Points on a hilly landscape, in no order, each with its height.
From any point a ball rolls to the lowest of the 2 points nearest to it. It stops when none of these is lower. Distance is the straight distance between rows; heights are no part of it.
(665) h=503: [  7 -10  -2   7  -4  -8   7  -1  14  -3  -9  -5 -39  -9  -2  -5  17 -37
   2  24  11 -47   5  13  15 -22   2 -37   0 -12   0  14  21 -32  -1  -6
   1  17   9 -12   7   7 -13 -11]
(1163) h=573: [ 12  -8   6  -6  13  -2  -6  11   9   6  15   0 -29  -9  10  -2  22 -41
   0  31  -4  -8  12   8  -3   0 -18 -12 -19 -13  -8  -1 -22 -26  -8  -5
 -15 -10  -9 -12  -7  -1  12  27]
(209) h=426: [ 12   0  22  12 -24 -17 -11  -1   9  -8   1  16 -12  10  24   6  -2  -9
  -1  -9  29  -7 -28   2  -6  -7  -3 -37  10 -24  23  21  20  13  -5   0
 -13  15 -20  14  -1  -7 -19  -5]
(922) h=590: [-20  17  13   2   4   1  -1 -11 -18  -2 -25 -10 -12  -2   5   3   5  -6
 -18   0  -7  12 -25  30  -8  44  29  -8   2  -7 -30 -22   1  13 -15  17
   6 -25 -20  -5 -18   5   8 -24]
(776) h=274: [ -2  28  -5  20   1   8 -15 -33   4 -15  11  18  29   2 -13 -13 -11  37
  10  12   0  -5  -3 -24  30 -36  28  -5 -22 -16  -6   2   2  25   7   4
  15   6  11  22  22  18  -6   0]
(81) h=654: [ 24   2   4 -12 -19   9  13  14   4  -1 -20  15   4  21   6  -2  11  -4
  19  -9  27   0  15   0  14 -16 -34  14   5  28  -9 -16  -2   9  12 -38
 -10  12  12   3 -20 -27   2  13]
(1230) h=316: [  6  17  10  13  -5  -9  19  -6  13  -3 -39   4  -8   9  -2 -13  10   0
   2  -4  12   1   8  24  36 -42  20 -10 -12  12  -3   2  14  16  -2 -11
  -4   9  -5   8  -3  -9 -16  11]
(574) h=385: [ 25   1  28   0 -33 -10   7   6  15  -6 -12  15  -7  17  30  13 -10  -5
   3 -24  36  -6 -16  13  -5   3 -10 -18  13   3   1   8   3   5  13 -16
   0  18 -12  30  -3  -1 -25   2]
(591) h=239: [  7 -28   7 -20 -16  10  -6  22 -25  10  14   5  29   0   7  -4 -15  27
 -20 -16 -36  14  32 -19 -22  20 -14  66   0   6  -1   3 -21   1  28  11
   8   0  32  12  -1   4  18  14]
(506) h=568: [-24   6 -29   0  45   9  26 -17  -7 -22   4  -8  17   4  -6 -11  -4  31
   2   7   8  36 -13  -9  10 -20  10  13  -5  18 -19 -32  -6 -16  -5 -13
 -17 -11  17 -13   7   5  10   2]
(1051) h=402: [-11 -10 -25  11  10  -9 -12   7  13  23  16 -13 -23 -10 -21   9  -6 -26
  -4   9   2   9 -11   7 -22  11 -10  -9  -2 -18  25  26   8 -28  -2   6
  -7  -6 -11 -23   4   2  -2 -16]
(155) h=668: [ 14  -3  16   4   9   7   6   8   1   2  36  12   9 -18  14  -8  12 -13
  23  -6   9  21   7  -7  -5 -11 -24  13 -16 -15  -3 -17 -23  -7   6   1
 -10  -1 -24  17   9  -2  22  17]
(1111) h=679: [ -5  18 -10  12  14   5  -9  -3   5  -5 -32 -15  -9  14   7  -4   0 -12
  -9   7  16  11   6  23  15  -4  23 -14 -19   3 -36 -18 -14   3   5 -13
 -12   1 -17 -17   2  13  19   4]
(523) h=724: [-13  12   3  -8   1  26   7   1  -2  -9   9  -3  21  -3   6 -12  21  -9
  10  -1  -2  26  20   0 -12   0 -16  48  -8  14 -35 -16 -28   4   6 -12
   3 -17  17  -9   1 -14  25   8]
(295) h=321: [ -3  12   4   4 -16  -5  13  -2 -25   2 -30  12  25  12   1   7 -12  11
   5 -29  12   8 -10   1   8  -2  -7   3  24   6 -10  -7   9  24   8  16
   8   6  -3   7   2   3  -5 -12]
(217) h=228: [  7 -11   3  11 -17   9   9  -1 -15   7   7  18  16  -1  -4 -11 -15   7
  20  -9  23  28  -6  11 -20  19   1  -2  -2 -25   6   9  -9  -2   3   7
  -7  -6 -27  10  15   5   1  12]
(231) h=333: [  4 -14   0  -2 -26   2  16  24   7  27   3  -6   2  -2 -10   2  -2  -2
  18 -15  18  14   6   1   3 -10 -22  16  13  -8  14  32   9   6  -2  -9
   7  23 -14  16   8  -6   0  26]
(693) h=717: [  5  19  20  12   0  -5  -2   0 -16 -10 -15  -5   9  16  -2  -5  24 -23
 -21   0 -14 -14  10   6   8  -9 -16   7  -8  17 -14 -23 -12   4  -5  13
   2  -4   6 -19 -24   0  20  -4]
(911) h=378: [-24  25 -10  10   4  -3  13 -19 -21   1 -26 -17  24  14  -6 -10 -12  12
   3 -17 -10   2   7 -10  19 -24  -2  -1   2  -1  -6  -7  16  21   5  18
   8  10  24  -7  10   9  -2 -22]
(169) h=635: [ 13 -16  28   0   7  -4 -18   7 -10   2  46   6  11  -8  12  -3 -20  -2
  23  -5  11  10  -4 -24 -33 -13 -32   7 -15 -11  24  -3  -9  -5   8  11
   0   2 -32  34   8   7  10  -1]
(390) h=364: [ 11  18   6  10   7  -5   1 -15   3   1 -14  13  -2   1  -5  -1   9  21
   5  -1  13  -4   0  -2  29 -34  11 -20  -4 -19  20  12  22  17 -17   2
 -11  13   3  28   9  -8 -40   8]
(1168) h=653: [ -1 -11 -11   6  27  11   6 -12 -28   2 -24  -8   7  15   6 -13  -9   9
  -9 -11  12  10  -6  14   5  -1   8  -8 -16 -14 -21 -30 -20  -4  -4   4
 -25  -5 -16 -12   9  11  23   5]
(181) h=491: [  9  -8 -37 -14  14  -3  -3 -14   5  -9 -20  18  -4  18  -9   3  14  -2
  -2 -11   8  -4  -9  15  18   2   1  -4  19  17  10   7   6 -11  -6 -14
  -5  -6  20 -30  -6 -23 -22   6]
(945) h=220: [ 24 -15   9   4  -5  -2  24  20 -27  19  -7  -3   0  13  18 -17  16 -21
  -2 -12   8   2  17  16  12 -14 -33  -3  -4 -19   3   0   1  -7  -8  15
 -13   3 -16   2   8   7  16  33]
(884) h=513: [-18   8  -1   4   3   0  -8 -19   8  -4  16   2  -8 -23  -3   0 -16 -10
  39  43  16   4  -1   1  -6   3   4 -27 -26 -21  15  20   9 -22  17   4
  -2  -7  -4  -5  33  13 -17 -25]
(978) h=555: [ -9  -9   0   5  18  -3 -18 -11  -7 -13  39   4  10 -23  -3  -6  -4 -16
  36  28   7   8  10 -13  -8 -11 -14  -8 -31 -17  32   7  -7 -21  18   6
 -10 -11  -9   8  35  14   1   1]
(722) h=566: [ -8 -33 -27 -16  -8   9   5   1 -14  25 -18  -3  -2  29  -6  -2 -14 -10
 -14  -2 -12 -11   7   5   2   8  -9 -15  15  15  19  33  -3  -5  14  -1
 -16  -1  11 -40  -3 -19  -7  -1]
(812) h=251: [  8   6  11  -2 -19   3  14   4 -14   4 -18   4  12   6  -1  12   5   4
  -6 -17  21  19  -8  12  -8  11  -7  22  21   9 -19 -20  -9   2  -2  -2
   4 -14 -10   4 -17   2  10   1]
(960) h=875: [ -7   9 -14  -6  -7   5  13 -30   6  16 -23   4 -24   5 -14  -3  -1   4
   2 -16  -7 -33  -4   4  17 -29  17 -25  -2 -19   2  21  38 -11  -2  25
   0   3  21  -7  11  -7 -31 -26]
(137) h=554: [ 22 -31 -22  17  -4  27   4  -2 -30   1  14  30  28  23 -30 -15 -23  52
 -15  -5  -1  36  -6 -16  -3  -7   4  25  -5  -4  14  -1  15 -10 -17 -21
  -5   8   8  10  -4   2  -2  49]
(862) h=457: [-20  -1  21  -2 -34  -5  13  -3  10   9 -13  -6  -2   3  11   1 -22 -26
   8 -14  -4 -19 -16  -6 -15 -11  -7 -34  26  -9   3  30  20  25  -2  20
  15  17   4  -5  11  -9 -14 -18]
(1199) h=536: [  1   8  13  13  12 -12  -2   4  13  -9  -6 -10 -33  -7  -1   2  31 -29
 -18  21 -14 -20   9  22   6   1   6 -26 -13 -18   3   3   6 -18 -10   2
   0   1   0 -17  -8  11   8  -1]
(497) h=603: [-13 -22 -37  -3   6   3   5 -11 -19   7 -40 -10   4  32   0  -5 -13  -5
 -38 -11 -17   2  11  12  13  12   8  -5  11  17  -7   6  -8 -19   1  -1
  -9  -1  32 -39  -1   6   0  12]
(383) h=330: [  4  12 -22  32  -4   2  -9 -18  -4 -10  12   9  37  10 -25 -21  -6  38
  -3   3 -18  22   5 -29  25 -13  20  15  -5  -1  -6  -3   0  24 -12  10
  14  -5  10  -2  19   5   4   1]
(672) h=496: [  6  -7  -9   5  22  17  17  -6 -19  -3  29   1  18  10 -15 -23  -7  48
  14  -9  13  31   9 -25   2 -36   3   4  -8   9  15 -18  23  14  -7 -30
  -6  15  16  31   9 -13  -3  40]
(590) h=109: [ -8 -27   3 -17  -6   0 -12  19  -9  21  28 -12  27 -12  18   9 -38  23
  -7 -29 -19   3   9 -51 -27  10 -18   8  26   0  -1   7 -13   6  35  11
   1  31   7  28   7   2   5  -6]
(205) h=674: [ 27  -1   7 -17 -14  13   2  16  11 -14 -24   3 -12  20   9   7   8 -11
  -4   9  13  -1  19   8  13   2 -19  11  -7  27 -22 -13 -21 -11  -4 -37
  -5   7  12  -7 -28  -7   7  38]
(454) h=456: [-17  -3   3  -9   4   2  -7  -4  -8  14   7 -14  12 -11  -5   3 -21  17
  -6  -9 -31 -32  14 -30 -11   0  -3  -3  -1 -10  16  13   7   9  15  32
  -3  12  20 -14   4   9  -7 -25]
(992) h=542: [-19 -12 -13  -9  42  16  29  -2   2  -6  29  -7   9   8  -3 -13   9   3
   6   2   2  28  -2  -9   1 -16 -11  15 -14  11   7 -14   4 -39  -4 -14
 -21  -7  22 -16  12 -11   5  26]
(617) h=811: [-12  36 -17  -5  11 -17 -26 -11  17 -38  15 -23  -9 -13  -5   9  19  15
  -1  13 -27 -22  16  -4   2  27  25  23  -1  11   2   0   5  23  -8  -1
  32 -12  17  -3   4   7   1 -18]
(707) h=735: [-16  22  14  -6 -12  -7 -14  -3  -6 -21   3  -1   6  -4  11  12  33 -26
 -15 -12 -31 -28  14  -6   0 -14 -18  15   8  20  -6 -14  -9   0   0  16
  19 -12  23 -16   0  -2  16 -21]
(840) h=325: [ -1  18  16  -8  10 -11  -6 -11  13 -17 -23   3  -1 -22  30  18  26  -1
   0  26 -26   5 -11  24  21  42  24 -16  16  30 -26 -31  15 -16 -13  -6
  13 -27   0  -9 -22  -4 -19 -27]
(623) h=436: [ -5 -24  -7  -3 -30   9  -5   5   1  33  -5   2  13   2  -8   4 -52  -1
  14  -4   4   6   1 -12 -11  -4   3 -16   1  -7  13  45 -10  19  12  18
   6  13 -12   9  13   3 -17   8]
(839) h=370: [-15 -30 -27 -30  18  11 -25  21 -10  13  23 -28   9  -5  -2   6 -37   6
   7  10 -15  -8  17 -32 -36  22 -14  32 -15  17  17   8 -34  -8  13  -5
   7   3  15 -10   8   3  16   5]
(872) h=666: [ -1  13 -22  11  22 -14   3 -20   3 -13   4   4  -2  -5 -20  -2  10  21
   7  -2  -3   5  -8  -4  11   9  10  -3   7 -20   1 -12  14   3 -15   8
 -13  -9   2  -9   0  -8 -10 -19]
(191) h=553: [  1   9  11  -8 -24 -25 -15   4  13 -21   5 -12   0   7   6  16  -4 -10
  -7  10 -19   2 -18 -14 -41  31 -16   7  19  11   5   9   4  29 -17  11
  23  -5  -2  -4 -14 -12 -13 -24]
(173) h=461: [ -9   8  -6 -16  24   7  25  -9   8 -13   5 -13  11   0 -10  -5  -3  29
  24  -6  11  19  13 -22   9 -43  -7  20  -8  19   6  -4   4   8   2 -24
   5  17  37  17  13  -4  -5  20]
(880) h=624: [ -8  22  -2  -6  -5  -6   0   3 -13 -12 -59  -1  -5  18  14 -13   1  -1
 -11   0  18   2 -22  41   4  30  28   0  -4  10 -22 -32  -1  29   1   5
   1 -20 -34  -9 -28  -8  14 -26]
(748) h=715: [ 30  13   5 -19  28  21  12   6  15  -6   0  13  -6   0  11 -15   9  30
   5  24   3  22 -12   8  -7  24  14  35   8  19 -40 -56 -34  13  -3 -11
 -13 -40  -9   3 -24  -9 -21  -2]
(1110) h=640: [ 15  -1   8 -22  48   8 -34   6   9 -11  35 -12 -27 -12  15   8   7 -11
   4  15 -13 -20   1 -11 -38  21  -2   2 -21   2  -4 -10 -35 -16  -9  -3
  -9 -13  -4  -1   3   7   5   2]
(1069) h=546: [ -2 -15   0  -8 -34 -14 -19   1   5   3  -7  -7   4   9   9  14 -31 -12
 -32   4 -35   0 -21 -15 -37  41   2  -2  27  10   2  27  15  17  -9  20
  14   1 -14 -24 -20  -6 -14 -26]
(822) h=430: [ -8   2  34  11 -22 -13   5  -7  21 -24 -19   2 -21 -20   7   7  26 -20
  -8  26 -10 -20 -16  25  15  23  17 -44  18  13  -6 -13  26   0   0  -5
  15 -10 -13  -7 -27 -18   9 -26]
(185) h=409: [-21   5  20  -5 -15  -1   4  -9  18   8  11   5  -7  -9   6   2 -36 -21
  18 -14   6 -26 -17 -18   0 -33  -4 -41   5 -33   2  34  22   4   6  20
   9  18   7  24  22  11 -14 -25]
(278) h=703: [  2  13  -6   4  13  -7 -15  -4  24 -11  13   4 -33 -34  -6  27   4  14
  12  38   2 -27   6  -5   5   4  11 -22  -4 -10   7   0  11  -9  -4 -10
  -4   4   7  -1 -12   9 -20 -20]
(341) h=667: [ -7  11   1   3  17  19   1  -8   1  -2  -6 -18  -7  -7  12  -6  11 -15
  -2  12  -6  23  12  14  -5  15  15   2 -20   9 -37  -4 -26  -4 -14  -6
  -3 -17  -5 -16   9  18  14  18]
(433) h=793: [  5  12 -21  -4   4  -1 -37  -7  18 -16  28 -10  -6   0  -8  -3  13   2
  -8   5 -36 -22  23 -19 -13  16 -10  19  -1   2   7  -1 -10  14 -12   1
  16 -10  15 -29   0  -3  10  -4]
(1078) h=100: [ 12 -16  20   0 -16   7  14  21 -32  23   0   8  12  -3  23  -6  -9 -23
   4 -31  15   2   2  -3  15 -21 -29 -20  14 -18 -11  -5   0  -9  10  11
  -6  31 -22  20   7  14  23  21]
(1289) h=655: [-16  15  -5 -17  22  -9  -2 -10  -7 -14 -46  14 -22  10  22 -17  18  13
   8  17   8 -11 -10  49  31  33  37 -16  -3  23 -18 -27  -1  13   1  -7
 -14 -29 -28 -11 -14 -15   3 -35]
(1067) h=293: [ 10   3  14  -3 -25   1   9  -5   0  28   6  37  18   6 -10   6 -25   1
  11 -32  11   0 -11 -14  21 -35  -4  -9  16 -12  14  23   7  10   9   9
  13  11 -12  44   8  10 -15  16]
(481) h=387: [ 22 -13  12 -12 -16 -12  16  19  13  -6 -12  -1 -16  -3  19   3   7  -9
  17  11  36  -1  16  28  17  -1 -15  -7 -11  -5  -4  12   0 -12   3 -29
 -14   5 -27  18   9  13   1  29]
(787) h=599: [ -3 -19   2   9  16 -11 -35  -1 -18   8  48 -10  18  -8  14   5 -32 -17
  31  19   4  16  -5 -18 -27 -16 -12   0 -35 -22  46  -4 -15 -11  21  16
  -6  14 -18  32  17  14  16   1]
(706) h=670: [ 19   9  22 -15  19   0 -23   8   6 -21  27   1 -14 -10  15  13  14 -10
  -7   0  -8 -11  -8 -15 -40  34  -9  20   8  -3 -12 -17 -29   9 -19   9
   2 -21  -5  -4 -14   4   6 -17]
(1140) h=516: [ 13   8  32 -11 -26 -10  -2  14  23 -11  -5  -8  -3   6  10  24   9 -37
  -1   9  -2   1  -6   0 -15   7 -24   6  17  23   1   5   0   6  -7  -9
  15   4  -1  -3 -15  -7  -4   0]
(1246) h=648: [ -5  20  -9  27  28  -7  14 -11 -15  -7   3  24  -1 -13 -13  -9  36   5
  10   3  -1  -5  -7  15  29 -16  -2 -20   3 -19  19 -19  23 -15  -3   8
 -27 -10   0 -13  -4 -18 -11 -21]
(1024) h=697: [ 14   5  18  -8 -11  11   6  11  -9   4 -15  -8  -8  22  12  -8  15 -24
 -21   4 -13   0  16  14 -22   8 -28  26  -7  17 -19 -16 -29   0   1  -4
  -1 -11  10  -9 -26   1  15  28]
(567) h=181: [  2  13   2  29 -12 -15  10   5  21  -7 -26   0  -1   7   2  12  34  -8
 -30  -2  17   9 -18  34  27  14  31  -1  11  10  -8 -19  10 -10  -8  -5
   1 -14  -6  10 -24 -15   5  15]
(260) h=704: [ 33  12 -14   0  25  -4  13   3  11  -3 -27  16 -23  18   7 -17   8  31
   0  18  17  18  -6  31   6  26  27  26  -1  13 -19 -35 -26  15  -1 -20
 -22 -41 -23   2 -28 -19  -8  -2]
(545) h=825: [-15  45 -22 -12  16  -8 -16 -27  14 -32   6 -22   4  -6  -6   3   6  30
   9   5 -15 -41  13 -23  12   0  37  26 -12  13  -4  -2  18  20   4   7
  28  -3  34   4  23  15 -17 -32]
(175) h=198: [-18  21 -30  20   5  14 -13 -40   1  -5  18 -11   5  -5 -21 -24 -14  36
  -3  15 -18 -19   4 -21   8 -15  35  -2 -29 -25   5  22   5  21   1  13
   8  12  24  -7  29  19  -6  -7]
(380) h=528: [ 21 -27  -1  13  14  31   1  -5 -25  -7  36  21  22  17  -8 -30  -6  44
   1   6   3  48  11  -5  -9 -16   3  23 -26  -2   9 -28  22 -18  -8 -35
 -18   3   7  24   5 -17   8  46]
(534) h=514: [-11 -27 -27 -21  33   1  13   9   2  11  19 -12  -9  -3 -14   4   7 -20
   6   3  17  15 -13   0  -7  -7 -23  11  -5   1   7 -14   4 -56 -10 -14
 -14  -3  10 -24   9 -18   4  13]
(51) h=314: [  6 -28  17   6  -3   5  11  20 -18  29   9 -18  21  10  19  -8   7  -7
 -31 -30 -17  17  13   2  -3  -3 -18  20  -6  -7   2  -3  -8 -13   4  17
 -13   8   0  16   1  12  11  29]
(372) h=392: [-18 -13   2   1   0   3  -3  13  -8  18   4 -21   8  -2   7   2  -8   6
 -25 -20 -32   7  18 -11  -8  11  -6   8   3  -5  -3  17 -20   2   8  24
  -4  14  14  -1   1  15  12   6]
(918) h=453: [  3 -13 -18  -6   5   7   5   0   7  -4 -15  -2  -1  11 -19   4   1   9
 -11 -10  20  12   8   3  15 -20  -1   6   2  10  13  15   1  -3 -12 -20
  -8   5  13 -11   0  -5 -12  34]
(777) h=527: [-13 -17 -36  -7  -4   0   9 -11  -5  14 -16  11 -24  20 -26   1  10 -20
 -11  -9   3 -26  -7  18  14  -4   5 -22   6  10  30  28  25 -24   2  -7
   0  -3  19 -37   6 -14 -21   0]
(340) h=756: [ -6   5  15  -7  -7  -2 -20   4   1 -14  26   4  17 -11  14  16   5 -12
   3 -20 -15 -21   9 -30 -16  -5 -21  14  15   8   2   4 -14  14   7  12
  19   5  19   8  13   4   9 -16]
(606) h=863: [-26  16 -10  -5  -6   3  10 -12   6  -3 -30 -16 -19  -7 -25   6   2  -2
  -6   4  -3 -23   1   6  14  -6  25 -13  -6   1 -10   8  28 -13  -4   3
  10   7  16 -17  -1  11  -6 -21]
(886) h=623: [ -6 -15  -5 -12  22   6  -1 -14 -27  -2   6   0  11  -7 -12  10 -19  23
   7  -3   6   6  -2 -13  -7   1   9   1  -9 -11 -16 -15 -11 -11   8   0
 -13   5   4  -3  11  32  16  13]
(833) h=681: [ 10   5 -20   0  29   1 -10  -2   5  -3 -25  36 -21  16  19 -17  23  16
 -11  24   6   0 -15  49  29  28  41  -5   1   9 -21 -32 -26   5   4 -23
 -29 -32 -21 -11 -24 -19   5  -8]
(1193) h=606: [ 32 -16  11  -7  32   3 -23  11   6   7  22   4 -25 -13  22   6  12 -33
  -9  29   7  -7 -14   2 -24  15   0 -18 -16  -8  -9 -25 -32 -25 -12  -3
 -20 -16 -18  -8 -13   5  -4   9]
(4) h=851: [-30  18  -8  -5  18   1   5 -16  10 -20  -1 -16 -13 -21 -19  19   0   9
   6  -6  -2  -6   5 -17  16 -13  17  13  -3   7 -26  -3   6 -15   2 -10
  16   9  25  -1   9  25   6 -12]
(1184) h=356: [ -4  -4  14 -12   7   8   4 -18  -5  36  -4  30   7 -10   3  -4 -38  -3
  18 -19   2 -17  -7 -16  12 -35   4 -38   8 -19  15  31  15  20   1  22
   5  17   5  43  18   1 -27  -5]
(1258) h=592: [  7  -1 -21   8  28   5  11 -13  -7 -25  14   5  28   0 -13   3 -10  47
   8  -3   3  33  -7  -6  -2  10  13  19  -7   2 -21 -35  -8   0  -7  -8
 -10  -3   2  15   6   9  -1  16]
(203) h=258: [  0 -39  -9 -11 -10  -3 -25  23 -15  25   9 -20  26   3   9   9 -52   5
  10   4 -13   7   3 -41 -40   4 -12  23   3  19  17   1 -28   2  25   3
   1  19   8  12  -4   2   7 -11]
(959) h=775: [  1   7 -24  -6  15  -4 -34  -7  20 -23  43  -6  23  -7   4   5   5   4
  10 -15 -20 -22  18 -30 -16   1 -13  20   9  -5  21   1  -4  16   6   7
  16   0  21   4  14 -16   4 -15]
(225) h=684: [  0  23 -32  10  33 -12  -7 -16  27 -12  16 -10 -14 -23 -17   5  20  38
  -3  23  -7 -14   4 -19  29  -6  21  -1  -1  -9  -4 -14  17   4  -6  -8
  -7   7  17 -10  -7   3  -2 -19]
(298) h=695: [ 31  17  12 -15  18  -2  -5   4  11 -17  21   2  -4 -15   4  -1  17  23
  13  18  -9   3  -4  -3 -29  36   5  39   0  12 -24 -38 -29  14 -10  -3
   5 -32   0  12 -14   2 -13  -9]
(786) h=221: [ 16 -16  24   2 -29  12   1  17   0  33   5  26  15   8  15  11 -16 -23
  -5 -36  11  -2  -2 -19  12 -29 -23 -16  26  -2  -1  16   4   2   1   0
  14  29   0  33   6   1  -4  16]
(807) h=125: [ 14 -35  14   2 -12  17  -2  24 -24  31  22   4  31  -4   5  -9 -31  35
 -11 -28 -29  19  23 -32 -24  19 -26  33  10   6   1   1  -9   0  23  10
 -10  16  14  26   0  -2   5   2]
(1041) h=425: [-17  19  -8   9  24   3  18  -1  -4   0  -9 -20  11  11 -20 -23   8  14
   3 -12   6  11  11 -13  21 -51  -6  18 -16  16  -8 -19   5  12   2  -6
  -2  14  14   3  12  -4  15   1]
(963) h=631: [ 22   8  21  12 -13  -5  19  20   9  -8 -20   8  -6  12   3  -7  26 -16
   8  -8  16 -23  -4  13  12  -6 -25  -7  19  15  -1 -15   0  17  -1 -19
  -7   8 -10  -7 -23 -33  16  -5]
(123) h=438: [  7  -5  26   6 -18 -22   2  21  21 -15  -1  -4 -31 -14  -6  -4   3 -24
  20  31  22 -10   5  17  -1  -2 -15 -11  -9  -1  14  22  -3   2  -7 -22
  -1  -2 -33  14  -9   2   0   9]
(493) h=609: [ 20  -3  11  17   1  -1   4   8   1   5   8  17  -3  -5   1  10  18 -28
  -6  -4  10 -19 -17  -3  -3  -4 -29 -16  12  -4   1 -16  -1 -17 -10  -4
 -14   5  -9 -16 -14 -16  15  -6]
(527) h=326: [-17 -14  -4  12  -8  -3  -1   9  -6  15   9   9  -7  -6  -5   3 -12 -15
  -1   6   8  18 -23  12 -33  31 -10 -17   5 -33  23  16  -9   1  -8   9
 -15 -11 -37  -9  -1  -7   5  -8]
(1012) h=630: [ 21  -5  -3  17  28  -3   1   0 -12   9  20  21   6  -2  -9  -4  20  -9
   0 -11  -4  -3  -2  -8  13 -13 -31 -18   9  -8  33 -12  19 -23 -14   8
 -16   9   3 -13   0 -17  -9  -6]
(927) h=254: [ 17  11  -5  20  -9 -17   9   8  -5   4 -35  -4   0  32   8  -6  32  -9
 -22 -16  28  -2  -3  47  37 -14  16  -1  -5  11  -2  -7  10   5   2  -2
  -6   6  -5   8 -16  -9   4  14]
(456) h=148: [ 18 -14  11  -8 -35  -7  16  24  -6  18   6  14   6  -4  -3  13 -13 -11
   3  -9  23  24 -16  -1 -33  13 -30  38  10   2   3   3  -2 -12  -2   0
   2 -14 -24   9 -14  -8   4  -2]
(106) h=355: [-19 -13 -31 -15  12  14 -14   2   0   8  29 -11  -7 -12 -39   4 -19   4
   5  11 -16 -32  17 -28 -23   6  -3  14 -12  12  16  18 -11 -13  15  -7
  15   6  22 -31  16   7  18 -10]
(430) h=551: [-32  -3  13   2 -24  -5   8   1 -19  -1 -27 -15  -7   2  11   4  -3  -9
 -33 -14 -15  -7 -32  19  -2  43  19 -26  14 -22 -10   5  31   9  -5  32
  11  -7  -3 -14 -17   0   5 -28]
(1049) h=382: [ -6  14  -3  11  -9  -8  -4  -2  30  -5 -23   4 -10 -21  28  19  29   2
  -8  35 -11  -6 -10  36  39  32  37 -38  21  18 -20 -13  19 -13   6 -14
   3  -9  -9  -7 -22 -10  -5 -18]
(17) h=482: [ -6   7  19  22 -42 -11  11  15  -4  17  -8  -3  -9   2 -11   1   0  12
 -31 -17  -3   1 -11  13  -3   0  17   4  14 -23   6  17  11  17  -9  23
  12  11 -21  13 -19  15  12  -2]
(640) h=476: [  8 -21  34   3 -38 -21  -6  21  22 -14  -9   1 -18   0   4  15  11 -38
  -3  24  19 -15 -16  20  -7  -4  -4 -23   8  12  24  16  11  -3 -11 -15
  15  -1 -28   4 -21  -8  -1   2]
(204) h=634: [-17   8 -21 -15  12  16   3 -15 -21   0 -31 -13  -8  12   0   1  -2 -19
 -12   7 -11   8  12  12  -6  18   4  -4  -5  22 -19   1 -10 -14  -5 -11
   2 -11  22 -42   5  21   0   4]
(1172) h=259: [ 16  15   2   7  -1 -15   3   1  16 -16  -9   1   1  -5  12  17  25  10
  -7  21  -7  22  -4  22  16  27  16   6   8  24 -17 -20  -4  -9 -18 -16
  -5 -25  -7  -4 -24  -9 -20   2]
(685) h=698: [ -3   1  11 -25  15  11  10  17  -2  -1  21 -10   6 -19   2 -15  20 -17
  25   2  -3   9  16  -1 -12   1 -24  32 -26  14 -19  -9 -30   1   6  -1
   1 -11  -4   4  21   3  33  23]
(1130) h=468: [ -7   2   9   4 -15 -14 -12 -14  14 -11   1  18   4 -15  14   8  -4 -11
  25  17  28  11 -18   9  10   0   6 -39   4 -31  18  23  10 -10  12  -1
 -14   2 -13  11  11   9 -27 -14]
(65) h=390: [ -8  23  -4  25 -14  -4 -22 -12   5 -22  13   3  28   5  -5 -11  18  23
  -9   0 -30  18  17  -7  -2  12  26  35 -12  -5 -12  -4 -10  21  -3  23
  18 -20  -7   6   8  11  17 -11]
(562) h=837: [-33  31 -14 -14  20   2  -8 -24  17 -24  18 -13  -2 -15  -2  13 -10  26
  11 -16  -4 -32  11 -24  14 -24  34  13 -16   2   1   2   0   5  20   3
  28   4  35  18  31  23  -4 -14]
(1085) h=463: [-10 -33 -27  -1  19   8  -9  18  -8  34  21 -13   3 -10 -10  11 -15 -24
   0  -3   6  16  -8 -12  -6 -12 -25  -8   5 -22  27   9   8 -31  -2   0
  -9  10  -9 -10  11  -7  13   5]
(1167) h=374: [  6 -20 -12 -10 -11  17  14   5  13  40  -5   2   7  -2 -14  -3 -32  -1
  22 -14  13  12   4 -13  -3 -30 -16 -12  12   1  10  40   0  16   0 -11
  10  18  -5  18  22 -19 -18  27]
(1073) h=517: [-18  -2  19   6 -37  -9  18  20 -20  16 -20  -5   8  -2   3  -1  -5  15
 -40 -25 -17  -2 -18  -8  -2  20  15   1  31  -9  -9   5  21  22   4  32
   0   3   2  -7 -19   5  11 -14]
(888) h=271: [-26  10 -33   5  18  19   2 -21  -8 -12  22 -14  -7   5 -31  -9  -7  30
  -3  17 -20 -15  15 -20  -2   4  23  14 -18  -6   3  22  -6   4   2  -2
  13   1  23 -28  27  21  10  -7]
(7) h=495: [ -7 -23  11   1 -29   1 -19  11   1  10 -13 -14  -1   7   8  10 -39 -18
  -6   0  -7  -2 -10   6 -27  29  -4 -14   9   2  10  41  -4   8   5  16
   4   8 -23  -7   3  16 -14  -4]
(1174) h=246: [ 10 -11  28   0 -34 -14  22  39  -3  20  19   3 -12  -1 -17 -11   7 -19
  11 -10  15  18   3  11 -18   3 -33  25   4  -2  18  16   1  -2  -7   2
  15  -4 -33  14  -6 -13  11  13]
(788) h=410: [  3  -9  -5 -13   7  -4  10  -7  -1   4  -6   3 -16 -13 -18   6   0   3
  11  -2  11 -17   8   9  15 -38   4 -20 -15  -3  22  21  15 -13 -10  -7
  -2  17   4   5   9  11 -17  22]
(122) h=497: [  0  12   6 -22 -30  -7   1 -18   2   1 -35   9  -2   6   6  13 -22  -5
   2 -18   6 -17 -11   9   4 -16  12 -28  15   7  -3  26  20  31  -6  13
  13  12   7   9  -6 -11 -32  -4]
(316) h=439: [-13  20  16  20 -20  -5   1   4  -6   4   3 -13   6   0 -21  -4  17  19
 -23 -12 -20  22   7   7  -4  11  24  30   0  -7  -4   0   1  20  -3  20
  20 -10 -17   1 -10   6  18   0]
(671) h=328: [ 27   3  21  12 -15   5   0  -3  18  -3  -2   7 -10   2  10   9  -3  11
  20  -6  25  16  16   7   6  -4   0  -9 -10 -10  -3  10  -4   6   9 -21
   0  14 -18  30   2  13 -17  24]
(626) h=470: [ -9   0   6  14 -21  -7  14  -9  17  -6 -19  11 -34 -13  -5 -12  33 -40
  -6  23   3 -45  -6  27  12  -1  18 -52  13  -1   5   7  33 -25   9  -9
   7   0   4 -16  -4 -19   0 -28]

Where does a ball stop that starts at each point below?
(298) | (567)
(880) | (175)
(1069) | (456)
(380) | (456)
(497) | (567)
(155) | (671)
(137) | (456)
(707) | (493)

Call two points neighbours if one is among the 2 nearest of the other. Go from one point of each pair to the other, from neighbour to neighbour, staying as low as possible. Name the highest point that can't be avoided.
(456) and (590) | (122)
(1078) and (590) | (372)
(217) and (567) | (1111)
(175) and (590) | (839)
